A landscape with many valleys, sampled at points; each row gives a point and its height.
A ball rolls from a point to the lowest of its 3 nearest points, and stops where none of them is lower. Distance is the straight distance between rows; heights are no part of it.
kore h=6.08: [-18  19 -44  32 -41 -10  -2   1   2  38  13   9  -9  47   0  -6 -11   6
 -17  19  -4 -21 -31   5  17  25 -30  21 -25 -13   4   4 -14   0  -3 -23
  16   6  26  32  20 -10  12  16 -15  18  22 -17]
les h=5.51: [-20   0 -39  34 -24  -3 -22   1   9  11   5   9   7  19  -6  11 -10  -2
 -11  27 -22  -7  -8  -9  21   6 -15  12 -23 -26  14  14 -10   2  -2  -7
  -8  12   8  26   5 -24  10   6 -16  12  17 -21]
nipit h=3.60: [  1   0 -12  23   1   4  -8   3  20 -16   7   3  13   1  -4   2  -2  -6
   5  11 -15   2  -7  -7   6  -3  10   3  -7 -22  12   9  -1   3  -2   0
  -7  -4  -6  13   4 -15  10  -7   9  -7  15 -23]
Pez h=2.06: [-11  16 -13   5  -5  -7  -2   3   4  -3 -11  19 -34  13   2 -15  -9  -6
  -3  -3 -18  12 -10  14   6  12   2  -4   7  14  -7 -11   4   8 -11  -3
   0  -7  10  23   6  12   4  -4   9  34   0   3]
basu h=3.07: [ -8  23  -7  21 -26 -14 -20   2  14 -17 -12  -1   5   6   8  -8 -15 -18
 -10  11 -36  -8  12  16  21  -2 -27   1 -16  -8  -6   2  -1  15  -4   0
 -11   1   1  30  -7   3   3  -4   6  23   1 -16]
kug h=3.20: [ 10 -10   7   4  11  10 -11  -9   4 -28   4  -6  18 -19  -2   4  10 -11
  16  -5  -3   1   4  -5 -16 -22   8   7   0 -17   3   2   6   1  -5   7
  -2  -4 -18 -21 -10  -9  -6  -4  10 -30  -5  -8]
vot h=6.19: [  9 -13  19 -17  26  -4   1 -12  -8 -12   0  -8   5 -26   9 -11  -2 -11
  12 -13  -5   3  21  15 -24  -8   8   2  14   9 -25  -5   8   0  -8  21
   6   1   6 -13  -5  14 -17  -7  11  -7 -14   2]
Lako h=5.72: [  5 -14   2 -37  19  -2  31  13  -4  29 -11   8 -36   3 -21  -1   9  14
  16 -21  45  10  -1   4 -30   1   3  -1  31  40  -3   2   5  -4  14 -15
   4   8  16 -24   1  12  -8   0   0   4 -14  32]
Vemik h=0.48: [ -4   1   8 -13  22  -8   0   2  -1   5  -8   5 -16 -13  10 -16  -4   0
   6  -9  -1  14   5  17 -14  10  11   7  22  25 -16   2  15   8  -6  17
   3  -5  -5  -4   7  19  -9  -5  11  17 -11   1]
teka h=3.04: [-15  32 -31  14 -27 -24  -6  13  -7  32  -8   9 -22  39   2 -24  -6  -1
 -22  10  -4   1 -29   9  11  15 -20   8 -11   1   3  -2  -5  10   3 -16
   6   5  26  41  21   0  12   2  -1  43   5   4]
Suzom h=2.79: [ 11  -8  20   4  17   9 -12 -15  -1 -31   4  -5  35 -35   1 -12  -9 -15
  14  -2  -6   9  15  12 -13 -21   5   3   3   1  -9  -8   6   2 -20  21
   8   9 -22 -27 -12  10 -11  -7  19 -19  -3  -8]
dor h=4.83: [  1 -18  10  10   3  15   8   6   9   1  10  -3   7   0  -4  18  19   3
   8  -7  25  -1 -20 -22   1  -3  15   1   8  -6  22   8  -1 -17   3  -4
   0   3 -11  -7  -1 -11   5  -1  -8 -19   7  -1]
penim h=5.37: [ 12  -4  -2 -16   8   3  24  17  -6  30   2  -1 -41  24 -16  13  23  22
   2 -13  43  -3 -37 -16  -4   3  23   4  18  18  21   3  11  -1  14 -31
   5   6   6 -17  -7   4  -2   8 -13  -3  -1  23]
geka h=5.96: [-10 -12   6  20 -19  20   3   3  11  10  14  -4  18   8 -14  31  22  16
   0   2  11 -16 -26 -50  14   1  16 -10 -12 -22  19  21 -10 -24  15  -5
  -9  -3 -21  -8   3 -15  18   4 -24 -22  19   7]
vofa h=4.20: [ -4 -12  -5  14   2  12   5   1  12 -11  11  -1  18   1  -3  11   0  -5
  11   5   3  -9  -1 -21   3  -7   9  10  -7 -17  20  13  -3 -11  -2  -1
  -8  -8 -12  -4   3 -16   7  -5  -9 -22  10 -11]
Guko h=4.28: [  5  -2   6  -9  10   5  18   9  -3  18   0   6 -24  13 -13   6  13   9
  14 -16  32   0 -19  -3 -15  12  17  -4  20  15  12  -3  14  -5   6  -7
   4   6   2  -8  -3   5  -7 -11  -8   1  -1  21]
nup h=4.39: [-19 -15 -18  34 -14  13 -10   7  15  12   8   6   8  17 -13  24  -5   9
 -13  23   3 -16  -8 -24  26   6   6   0 -17 -46  22   5 -16 -17   8 -16
  -8   7 -10   5   4 -30  21   7 -22  -8  24 -15]
Pem h=5.63: [-22  -2 -30  40 -25   6 -31  -8  16  15  12   0  17  12 -10  19 -25   9
 -10  30 -20 -10   3  -9  30   4 -16   1 -32 -39  11   2 -21  14   6  -3
   1  11  -4  26  -1 -31  26   6 -17   2  22 -37]
Gev h=3.11: [-18  31 -28  25 -30 -13 -23   3   1   7 -10  11  -1  24  15 -17 -15   1
 -23  14 -16  -5 -15   8  23  13 -27   6 -34  -8  12  -1  -7  16  -6 -15
  -1   7  19  36  15 -16  11   9  -8  30   6 -17]
guse h=2.30: [ -5  27   4 -11   5 -16  -7   6 -12  -4 -26  13 -13   6  20 -25 -12   2
  -8  -4 -32  16  19  25  13   8  -4 -10  -5   8 -17  -6   1   4   0   8
 -10  -5   9  23  12  21   1  -4   5  37 -14  13]
vuvov h=1.93: [  1  14   6   6   4  -9 -11  -3  -3 -16   2  17  -4 -11   6  -6 -10  -6
   4   2 -20   9   3  18   3   4  -5  -7   5   5 -13   7   3   7 -12  17
   0  -9   1   7   6   5  -1  -4  12  14  -5  -6]
famu h=3.75: [  1  38  -5  -5   5 -16  -9  -6 -23  -9 -34   4 -11   0  38 -43 -32  12
 -20   9 -31  21  46  38  23   8 -18  -3  -9   7 -15 -20 -14  12  -5   7
 -22 -12   3  37   9  23  -6  -1  -2  49 -23   0]
Gimi h=2.82: [ -9  17 -29  26 -34  -7 -23  -5   4  -2  -6   7  -6  16  -1 -17  -6  -5
 -15  15 -23  -3   2   8  19  11 -25  11 -30 -14  -3   3 -13  17  -5  -6
 -13  -2   8  33   2  -6  10   2  -7  29   4 -18]
rizub h=3.32: [  3  17  -3   2   3 -17 -14  -2   1 -26 -14   1  11  -6  18 -19 -14 -11
 -13   9 -45  11  18  16  20   2 -20 -14  -4  -1  -8  -4   4   9 -16  19
  -9  -7   1  12 -11  21  -1 -12   7  13 -12  -9]
mimif h=1.94: [  6  -8  25  10  11   5 -16 -25  -1 -39  10 -11  36 -37  -2   3   5 -15
   9   2 -16   4  28  10 -14 -18   7  10  -5 -10  -4   4   1  -5  -5  23
  -1   2 -14 -20   0   1  -2  -8  21 -30  -3  -7]
bofut h=2.24: [ -1   4 -13   4  -6  -5 -11   5   1  -5  -3  14 -10  13  -3  -6  -1   0
   1  11  -8   6 -10   9   0  15   4  -6   7  -1   3  -3   6  -2  -6   0
  -1   3   0  13   1   5  -3  -9  -4  22   9  -6]
neraf h=5.69: [-11   5 -16  38 -22   5 -27 -17  12 -22   7   0  19  -2  -2   2 -12 -14
   1  14 -34 -12   4   3  15   0 -23   0 -23 -27   2  -3  -7  22  -9   6
 -10  -2 -11  21 -11 -14  23   2  -4   0   9 -42]
Pugek h=5.28: [  2   8   4  20  -5  -1 -31 -22   1 -53   1  -7  43 -23   2   2 -12  -8
  -1  14 -60   2  35  17  22 -10 -20  -6 -20 -33 -11 -13  -8  31 -15  19
  -6 -14 -16   6 -29  -5  11  13  21  -6 -18 -38]
dotu h=5.53: [ -7   3 -14  10 -13   5  23  28  12  30   4   5 -14  38 -16  17  17  19
 -10  -6  23 -18 -44 -30  -2  15   5   6   3  -6  21   5  -4 -15  18 -31
   4   6   2  -1  12 -16   7   3 -20  -7  14  27]
retef h=4.98: [ -4  -3   1  13   6  13 -10  -7  14 -30  10   6  14 -11   6   2  -6 -13
   2  15 -20   5   4  -4  -2  -3  -3   2  -1  -8   0  -2   1  -4  -9   9
  -3   2 -12   0 -10   1  -7  -8  12 -10  10  -8]
rovi h=5.74: [-13  10  -2  22 -17  -2 -33 -15  11 -42   3   2  38 -11  -2   0 -13  -4
  -3  12 -47   5  31   8  27 -12 -18   4 -22 -30   2 -12 -14  18  -9  19
 -12 -14  -7  14 -17  -7  14   4  12   7  -3 -47]
bepob h=5.52: [ 13  -9  10 -12  18   1   4  -4   1  -6   1  -4   5 -21  -1   6   2  -7
   8 -18  12   7   7  10 -22  -2  -1  -4  17  16  -9   0  15   3  -4  18
   7   3   1 -26  -3   3 -13  -5   5 -15  -9   9]
zamut h=0.93: [ 17  -6   8   5   3   0 -22 -19  -7 -57  16  -6  35 -38   3   2  -2 -13
   9   1 -24   2  33  15  -7 -29   5   7  -2 -22  -9  -6  12  -4 -13  21
  17  10 -22 -18  -7  -3 -13   2  30 -33  -9 -11]
koles h=6.42: [ 29 -15  21 -10  -9  26  17  -2   1   1  10 -25  20 -17   5   8  21 -10
  12 -17  33  -7   0 -22 -10 -16   9 -10   7  15  14   4   5 -21  25   0
   9   7   3 -37  -6  -1  -8 -11   3 -39   4  10]
Fifu h=2.39: [-15  17 -21   3  -7 -15  -1   8   6  17  -4  15 -18  17  -2  -8  -2   8
   0  12  -3  -2 -25  -3  -2  18  -8   0  -3   2  -2   5  -1   4   1 -13
   4  -1  12  21  13   5  -2 -12  -3  24  14   2]
mosuk h=0.78: [-33  -7 -25  46 -24  16 -21 -12   6  33  18   4   2  25 -14  31 -21  14
 -21  36   6 -28  -8 -30  30   1  -9   4 -21 -50  12   1 -30   1  -3 -15
  -8  10 -10  20  11 -23  27  17 -29   2  33 -34]
Gunoz h=2.73: [-15  17 -33  11 -21 -16 -11   6  10  16  -3  12  -7  33  -3 -12  -5   3
  -6  14  -9  -5 -24   8  15  13 -20   6 -23 -12   3  -3  -2   6  -2 -16
   7   3  15  31   9 -10   3  -2  -8  20  17  -4]
nul h=5.75: [  5  -9  15  -5   3  11  15   3   1  10   1  -9  -5  -8 -10   4  20  -4
   1 -18  39  -5 -15 -17 -19  -7  19 -10   5  11  15   5   6 -10   9  -6
   5  -2  -6 -21  -8   2  -7  -9  -5 -19   1   4]
petov h=2.78: [-13  13 -28   3 -11 -11  12  22  -6  19   7  15 -27  35  -2  -4   4  18
 -14   1  13  -6 -35 -13  -7   9 -11   7  -1  -4  11   7   4  -1   3 -30
   7   3   7  21  25 -13  10   0 -13  20  19   8]
pigor h=2.81: [ -2   3  11 -32  21  -8   4  -3 -22  -2 -25   0 -11  -7  20 -19 -15  -6
   0  -4 -27  10  26  32 -11   8  -1   0  15  14 -31 -10   4  15  -8  22
  -6 -18   2   2  11  29 -19   8  12  21 -23   6]
Sobil h=4.89: [-30   3 -39  33 -27  10 -17  -3   3  24   9   2   4  28  -4  20 -25  17
 -20  23   5 -30 -20 -21  12   7 -13   9 -24 -40  14   9 -21   3   0 -18
   2   3   3  24   6 -20  24  18 -15   2  26 -27]
rosaf h=2.76: [  0  12   2   5  -8  -5 -13  -6  10 -19  -6   9  10 -13   9 -20  -6 -16
  -3   6 -42  10  19  14   1  -4  -7   0   1 -14  -4  -1  -2  12 -17  11
  -4  -5  -3  17  -2  11   3 -10  13  12   3 -11]
Vebip h=5.07: [ 12 -24  20 -54  22   1  20  -6 -23  14 -11 -11 -11 -27   8   1  -4  -1
  20 -15  28  15  26  35 -45   1  11  -3  33  44 -30  -6  17  13  -4  20
   3  11   7 -39  -5   2 -34  -3   2 -14 -31  25]
bom h=2.96: [  2 -10  25 -45  22  -1  11  -2 -21   4 -20   3 -18 -15  29 -19  -3  -5
   0  -1 -29  30  35  33 -20  13   2  -4  28  40 -25  -4  15   5  -6  20
  -3  -9  12  -2   2  20 -26   4  13  18 -31   9]
Boso h=5.22: [-12  14  -9  25 -14   6 -25 -17   8 -35   8   8  27  -8  -2  -9 -11 -13
  -3  21 -42   3  24   3  16 -11 -19  -2 -19 -21  -4  -5  -7  16  -3   9
 -11 -12 -11  20  -6  -4  11  -5  15   3   4 -38]
zesa h=6.28: [ 17 -19  19 -32  16   3  21  13  -1  21 -15  -6 -30 -13   1   1  11   9
  14 -26  50   5   0  -1 -27  -4   9   2  22  33   2   2  14  -3   8   0
   2   4  15 -22   2   1  -7  -4   1  -8  -2  19]
Kes h=3.28: [ 27 -18  38 -13  -4  16   3  -8 -15 -20   7 -39  37 -34  -5   6   9 -20
  23 -22  37  -5  13 -21 -10 -36   6 -13  -6  11  -6   0 -12 -17   9   4
  19   9 -10 -44 -20  -2   2 -15  14 -51  -6   7]
Tekob h=4.78: [ 13 -24  14 -30  23  -1  11  -3  -8   0  -9 -16  -4 -26   4  -6   1  -1
   7 -12  22  19  21  11 -34   1  10  -4  26  24 -12  -2  11   3  -6  18
  15   3   6 -22 -11   1 -13 -10   7 -10 -16  18]
mani h=4.72: [ 10  18  -2  19   0 -10 -22  -9   5 -42  -4  -2  25 -23  13 -21 -22 -12
  -8  10 -59   6  32  24  22  -8 -21  -2 -15 -16 -15 -22  -8  17 -21  27
  -7  -5 -13  10 -16  16  12   3  20   1 -12 -32]
rari h=3.34: [  2 -21  15 -55  28 -11  28   3  -9  12 -14   8 -26 -10  13 -17   0   2
   7 -14  -3  23  11   7 -27  10   4   7  34  44 -21  -2  23  14   5  11
  -3  -3  11  -6   9  22 -24  11  10   7 -27  21]
Gupam h=4.04: [  1  -9   1  25  -8  14  -6  -8  12 -20   8   6  32  -7  -6  26  -4  -5
   3  16  -8  -9   5   0   8  -8   1   4  -9 -23   9   3   2   0  -2   7
  -7   0 -13  -2  -6 -22   9  -6   7 -20  16 -23]
kaba h=6.27: [  7  -5   6 -12  -4  17  32  20  -3  24   6 -19 -16  23 -33  15  39  13
  -9 -21  39 -10 -46 -49   4  13  26 -22   7  20   9   2  -7 -13  26 -36
   8   7   8 -18  -5   1  -6  11 -21 -23  -2  33]
Lotir h=4.52: [ 12 -21   9 -47  30  -7  27   0 -10  25 -10  -4 -27 -13   3  -3   0  -1
  12 -16  30  14  21  17 -29  -1  11  10  44  35 -20   0   6  -1   1  12
  11   1  10 -24  -8   3 -20   6   4 -13 -23  21]
dagez h=2.56: [-17  21 -24 -15   6 -11   8   8   4  17  -3  21 -36  25  -3  -6  -4   5
  -3   2  14   4 -28   6  -8  19   5  -3   7  20   4 -10  12  -3   5 -14
  10   0  22  26  13   8   3  -5  10  32   3  23]
kigo h=3.12: [ 27 -15  25   9   4  11 -11 -21   2 -32  16 -13  48 -24  -4   8  14 -10
  14  -2  12   0   9  -5 -11 -32   7   3  -6 -17  12  12   0 -18  -3  12
   4   1 -23 -31  -7 -12  -1  -1  20 -34  -3  -9]
muma h=6.74: [ 16 -12  29   4  -5  22  11  -6   8 -17  12 -13  23 -28 -10  20  25  -8
   7  -6  28 -11   3 -26   4 -15  12 -10  -9  -9  20  10 -11 -26   7   9
  -6  -5 -15 -31  -8  -7  -1  -8  -8 -40  -1  -3]
gazi h=7.93: [-23   6 -41  29 -39 -14 -12   0  13  30  19   2   4  34  -4  10 -12  10
 -31  20   1 -10 -12  -8  25  14 -26  16 -33 -20   2  -1 -19   4  -8 -16
   4  10  12  36  16 -13  22  16 -14  17  20 -23]
bibag h=5.10: [-17  -7  -5  34 -16  14   2  15  10  27  13   1   9  21  -9  22   0  26
  -7   6  12 -17 -12 -36  22  -3   2  -5 -10 -35  12   7 -21 -14   3  -8
  -5   4 -10   1   7 -18  18   6 -34 -18  28  -3]
dite h=3.33: [ -8  33 -16   0 -14 -19  -8   6  -4  19 -25   6 -25  17   9 -23 -12  -3
 -15   1 -10   9   5  27  19  17 -15   1 -22  12  -7  -6   4  13   5 -11
  -2  -2  13  35   9  12   2   2   3  55  -6  14]
bukeb h=4.08: [ 11  20   9  -1   5  -9 -17 -10  -1 -40 -11   4  18 -22  15  -9 -20 -14
  -5   6 -62   6  45  28   9  -7 -11  -3  -5  -7 -14 -12  -6  17 -17  20
  -8  -4  -2  10 -12  22  -1   0  18   5 -14 -19]
zugak h=5.80: [-18  -3 -20  31  -9  12   5  18   8  28  26   1  10  35 -15  17   9  25
  -9  10  20 -24 -31 -36  19   3   1   6 -14 -37  14  10 -14 -15   4 -19
   6   6 -18  14   8 -23  11   7 -36 -14  19   4]
Sibu h=2.47: [-15  10 -14   8  -2  -7  -4   5   6   3   6  20 -15  19  -3   3   4   2
   0   8  -1  -7 -19  -5   8   4  -4   3  -2  -4  11   2  13  -5   0  -6
  11   3   8  15   5  -3  -4  -1  -2  15   8  -7]
Bev h=5.67: [ -4 -12  -7  32 -18  16   5   7   8  27  21 -10   9  29 -15  36  13  24
  -8   7  20 -29 -21 -52  28  -4  11 -24  -9 -29  10  15 -18 -15  11 -19
 -11  -4 -21 -11   8 -21  19  15 -22 -20  15  12]
Zor h=4.12: [ -7   3  -6  20  -1   1 -17 -17  15 -32   8   8  15 -12  -7  -2  -8 -24
   4  13 -37  -1   9   5   0 -10  -9   7  -9 -17  -1   3   0   5 -10  11
   0  -9  -6   1  -4   0   7  -4   8  -6   8 -22]
Kupi h=5.85: [ 21 -13  10 -29  20   6  35  10  -3  19  -8 -12 -33   3 -19   3  13  11
   8 -18  61   4 -21 -17  -9  -1  12  -5  17  23  -1   4   5 -10  16 -19
  11   8  15 -26   1   4  -8  -3 -11 -13  -5  20]
bog h=5.81: [  4 -28  26 -15 -25  15  26   1   8  17  25 -25   9   0 -24  34  37  -7
  -5 -12  27 -19 -29 -65  16  -7  20 -18  -9   5  -1  17 -16 -20  35 -21
   3  -6  -7 -22  -9   1  -5  15 -26 -41   4  13]
rutu h=3.73: [ 35 -26  34 -23   9   6  -1 -21 -30 -14  18 -32  33 -45   9   2  -2 -10
  12 -23  32  -3  23   4 -21 -36   9 -10   3  14 -12   0   2 -12   7   3
  24  13  -6 -54 -17   2 -16 -15  16 -53  -8  10]
paniz h=2.88: [ -5 -11   3 -31  24  -8  19   5  -8   9  -9   8 -28  -2  -6   0   4  -8
  16  -8  17  19   1  12 -25   6   9   7  29  25  -1  -3  16   9  -4   2
   4   1  10 -11   4   6 -13   5   8   9  -8  14]
vut h=6.07: [ 12 -23  27 -13 -17  25  22   4   3   5  16 -30  11 -20 -15  23  20 -12
   3 -19  46  -5 -21 -40  -2 -14  14 -23  -4   2   8   9   0 -23  31  -6
   6   1  -8 -35 -19  -1  -5   5 -20 -43  12  11]
bader h=3.03: [  0  12  16 -28  19  -8  -2  -2 -19  -9 -28   4 -12 -13  22 -33 -11  -1
  -6  -5 -44  12  41  38  -1  12  -3  -3   7  22 -25 -19   5   7  -4  18
 -14 -26  14  14   3  29 -23   2  10  23 -21  13]
Nivo h=4.85: [ -6   2   5  24  -3  12 -22 -21  16 -34  12  -5  34 -20  -5   4  -1 -17
  10  27 -35   3  14  12  12 -10  -6   3  -9 -26   9  -4   3   8  -9  15
  -9  -9 -23  -9  -8 -14   8   5   7 -15   7 -32]
deruz h=5.62: [ 13 -24  14  -8 -12  18  28   9   4  21   9 -24   0   9 -18  24  38   1
  -5 -15  41 -15 -34 -57  10   1  13 -16  -7   1  10  15 -10 -20  14 -23
  -4   0  -8 -16  -5   2  12  14 -26 -35   3  16]
miba h=5.73: [  8  -4   7 -21  11  -4  51  18  -7  34  -8  -5 -48  34 -31  18  22  27
   2 -17  53   3 -47 -22 -12  11  12  -5  15  37   2 -10   5  -3  27 -43
   4   4  16 -16   1   0  -2   8 -16  -4  -3  43]
Duf h=1.81: [ 26 -22  29   0  12   2 -14 -19  -9 -41   9 -18  40 -46   7   0   1  -2
  12  -5  11  -5  35  18 -17 -33   5   0  -6   2  -8  -2   3 -10   0  21
  21  12 -15 -46 -14  -3  -5 -13  24 -38 -12   0]
fogu h=4.96: [ -5  -8  -1   5   9  -2   4   8   2  -2   4   4  -8  -1   1  -1  10   6
   5  -2  12  -1 -10  -4 -14  -8  15   5   9   5   8  13   1   5   0  10
  -2   1  -2  -1  -5   7  -5  -4   8  -4   3   1]
koze h=5.32: [  3 -17   3   7  -6   9  25  20   9  23   3  -9  -2  18 -16  22  24  17
   1 -10  27  -7 -23 -43   0   1  17  -9  -5 -15  21   8  -9 -17  14 -21
   9   2 -15  -7   1 -15   5  -2 -23 -19  18  19]
Pob h=3.13: [ -7   7  -2 -21  15  -7   7  14  -1  25  -5  15 -33  21  -8   3   9  16
   3 -16  21   0 -20  -1  -8  16   8   1  19  18   5  -5  11  -3   1 -18
   0  12  10  -4  12  -1   0  -8   2  20   0  16]
zeve h=3.35: [ -6  18 -22  -9  12 -17  25  14   1  32   2  21 -30  45  -1   1   7  20
  -8   2  31  -1 -40  -9 -16  22   2   7  10  22  14  -8   2  -9  14 -35
  25   4  14   5  21  -3   7  11  -4  33   7  24]
ruda h=1.21: [ 15 -18  25 -26  25   5  -3 -18 -16 -34  14 -17  30 -45  13 -12  -4  -9
  13  -5   4   3  27  25 -22 -28  11   6   3  11 -10  -1  15  -3 -10  27
  14   6  -8 -38  -9   5 -17  -4  25 -32 -22  11]
puv h=2.83: [ 26 -21  24 -38  24   3   2  -5 -15   9 -11  -7   5 -26   8   2  -5  -7
  18 -12  36  14  24  20 -33 -21  13  -7  30  29 -11  -7  11  -1   4  24
  12   1  -2 -44  -9  -9  -9 -11   3 -24 -17  18]
dokap h=3.70: [ 11   2  13   3  15  -9 -23 -13   0 -37   3   5  22 -28  13  -5  -6 -15
  12   0 -36   8  12  22 -10 -15  -3   6   3  -3 -14 -12   9  -3 -20  24
  -5  -5 -10  -6  -6  10 -12  -9  26  -3  -9 -10]
Gosu h=2.51: [ 29 -18  25 -12  11   6 -12 -12  -7 -28  15 -18  32 -32   0   7  17 -11
  17 -12  23  -3  15  -6 -16 -38  10   8  -2   8   3   6   4 -16  -4  10
   6  -2 -18 -38 -13  -7  -3 -14  10 -40  -4  -3]
Vibu h=3.02: [-14   9 -15  11  -6  10   2  10   9  -1  16   5   1   5  -2   2   1   1
   4   2  -1  -4 -20  -4   6  -2   7   6  -2 -18  15   6   5  -5  -2   2
  -7  -1  -8   4  -3 -17  10   0   0   0  21 -12]
riteb h=5.03: [-17   5 -22  28 -18  12 -10   5  15  14  16   8   4  26  -9  19  -8   9
 -10  14   1 -17 -18 -17  17  12  -9   8 -13 -26  15  13 -12  -4   0 -13
  -6   1  -9  17   9 -26  17   5 -21  -2  27 -12]
pud h=2.92: [  0  30  -8   5 -18 -20 -11   4   2  -7 -22   8  -9  15   9 -30 -17  -2
 -11   8 -29  13  13  15  21   8 -14   2  -7  -5  -5  -6  -9  23  -5   4
 -17   2   9  33   6   8  -1   4   0  44   0 -12]
Tova h=2.48: [ -6  18 -12  17 -18  -7 -15   6   3  -7  -8  17  -3  13   4  -9  -8  -4
  -2  14 -22   3 -10   1  15   3  -9   7 -11 -13  -4   5  -1   3 -12  -3
  -7  -5   7  21   4   7  -4  -8   4  24  14  -8]
neze h=5.71: [ -7   3  -6  12 -10   6   5  10  10  18  11   4  -5  25 -10  17   8  25
   1   7  18 -13 -36 -23   6  12  13  -2   2 -18  15  10   2  -4   5  -8
  -7   6  -4   5   8 -13  14   6 -17  -1  15  11]
kab h=2.37: [ -1   2   4 -37  22  -7   9  -3  -9  10 -20  10 -24  -7  18 -19  -8  -9
   3   1 -14  22  19  25 -14  22   0  -4  26  34 -22  -1  14  13  -3  15
 -11  -9   5   8  16  18 -21  10  17  23 -30  22]
ret h=2.28: [ -9  10  -7 -12  11 -10   1  10   3  16  -7  10 -27  10   2  -8  -2  -3
   6  -1  -5  12  -3   4 -13  19   1   4  10  21  -2   2   6  -6  -4  -8
  -4   0  11  13   3   9  -1  -6   6  40  -6  16]
Rul h=4.35: [ 22 -20  13 -41  31  -3   8 -11 -19   5  -5  -2   2 -26  13 -10  -5  -2
  12 -20  11   5  32  34 -35 -15   3   0  34  25 -23  -2  16   6   3  21
   4   9   7 -35  -4  10 -26   1  16 -11 -19  20]
lepam h=5.97: [ 16  -9  12 -13  -5   5  37  16   0  17   6 -19 -15   9 -23  19  24   3
   6 -16  42 -13 -25 -36  -5   2  10 -17  13  13   9   7   1 -14  16 -19
   4   1   6 -20  -6  -1  -4   5 -14 -24   3  13]
dosuk h=5.64: [-24  -3 -25  30 -20   7 -26   0  15  -1   7   0   9   1  -4   6  -4  -6
 -12  17 -25  -3   0   0  26  -7 -14   8 -17 -29   4   7 -12  12  -8 -10
 -10  -1  -4  23   2 -15  15  10 -10   7   7 -30]
mula h=3.97: [-16  -3 -20  26  -2  12 -12  -6  15  -4  13  -1  18   6 -11  17  -4  -3
  -1  23  -5 -12  -9 -12  14  -7   5   5  -8 -37  16   5 -15  -9  -1   2
 -14   0 -15  10   0 -25  18   1 -12  -8  19 -20]
bonok h=1.71: [ -5   9   3 -18   5 -18   0  -4  -5  10 -11  10 -25  -1  13 -16  -6  -6
  -7   0 -17   8  13  27   1  21  -2  -2  13  21 -14 -11   6  16  -6   8
  -7  -2   9  24   9  20  -7   2  14  35 -15  11]
dum h=3.49: [ -3  27   7   4   0 -17 -19 -14 -21 -34 -24   1  27 -13  30 -22 -21   7
  -8   0 -54   7  48  33  31  -5 -16  -2 -16  -5 -15 -23 -13  11 -14  10
 -18 -15  -1  25 -12  30   1  -4   8  28 -19 -17]
zove h=3.18: [-20  21 -42  25 -31 -20  -1   2  -5  42   4   2 -17  55  11 -14 -13  14
 -36   6   8  -2 -25   6  13  30 -43  20 -37   5   1  -9 -12   5   6 -19
  11   6  42  45  29  -3  18  13 -17  41   3   0]
gafi h=5.02: [  3  -3  -2  -1   8   5  19  17   4  22   6  10 -26  15  -6  14  18  11
   7 -12  29  -8 -31 -10  -6  10  19  -7  11  -2  26   1   6  -6  14 -28
   3  11  -1  -4  -3  -8   7  -3 -13   4   4  19]
lepa h=6.40: [ 17 -15  29 -26   8  10  27  11  -7  21  -3 -14  -9 -14 -10  11  14   2
  17 -20  49  -1  -7 -17 -17 -10  16  -8  16  20   4   0   0 -12  13  -9
   4  -6  10 -27  -6  11 -14  -9  -9 -26  -6  18]
sebo h=2.80: [  1  18  13  -5   6  -9 -16  -7 -15 -21 -27   9  -4  -9  19 -27 -14  -1
 -12  -2 -40  13  34  36  24  12 -19  -5  -7  10 -11 -12  -4   8 -11  21
 -13 -11   1  25   5  27  -5  -3   7  22  -9  -2]
tefaz h=5.27: [ 14  -8   6 -23  24  -2  34  13  -1  30 -10   5 -37  14 -12   1  12  12
  14 -25  43   4 -19  -2 -17   6  19   0  28  29   5  -4  14  -2  11 -22
   7   7  13 -17   3   0   2   3  -6   3 -12  34]
fuf h=3.31: [  7  14  15 -44  29 -11   3  -5 -29  -7 -25  -3  -7 -15  34 -29 -11   3
 -15  -1 -41  14  52  42   2  16  -7  -6   3  30 -24  -7   0  10 -14  22
 -16 -25  13   6   3  29 -14   6   6  30 -30   7]
fode h=4.24: [  6  -8   7   2   8   3  -3  -7   2 -14   4   1   3 -17   6  -3   3 -10
  14 -12  -5  -3   3   5 -16 -10  11  11   4  -3  -3   4  13  -1  -7  13
   3   9  -8  -7  -9  -1  -8 -13  15 -11   4   1]
sezem h=4.62: [ -1  -6   9  -9  10  -4   7  13  -1   9  -3  16 -15  -4  -5  11  -4  -3
  14 -13  17   5 -22  -1 -23   9  15   8  15  13   4  10  13   1  -4  -1
   4   6   2  -1  -4   4  -8  -7   5   8   3   3]
lobul h=4.55: [  3  11   7   0  10  -9 -10  -6  -4 -32 -11  -7   6 -22  16 -17  -6  -9
 -13   2 -47   7  34  25  -1  -4   1   3   1   4 -18 -16   6  -2 -11  19
   3 -15  -2   5  -2  24 -11  10  15  11 -10   1]

Call two points neighbours if one is among the 3 nearest of the other. Go from one point of each pair to the other, from neighbour to neighbour, staying as low as possible. Name the highest point that can't be avoided.
ruda, bofut | lobul
mosuk, bofut | nup
bonok, vuvov | bofut

For each start below, name the point where the ball stops.
bepob | zamut
Pugek | vuvov
kaba | bonok
Lako | bonok
miba | bonok
Kupi | bonok
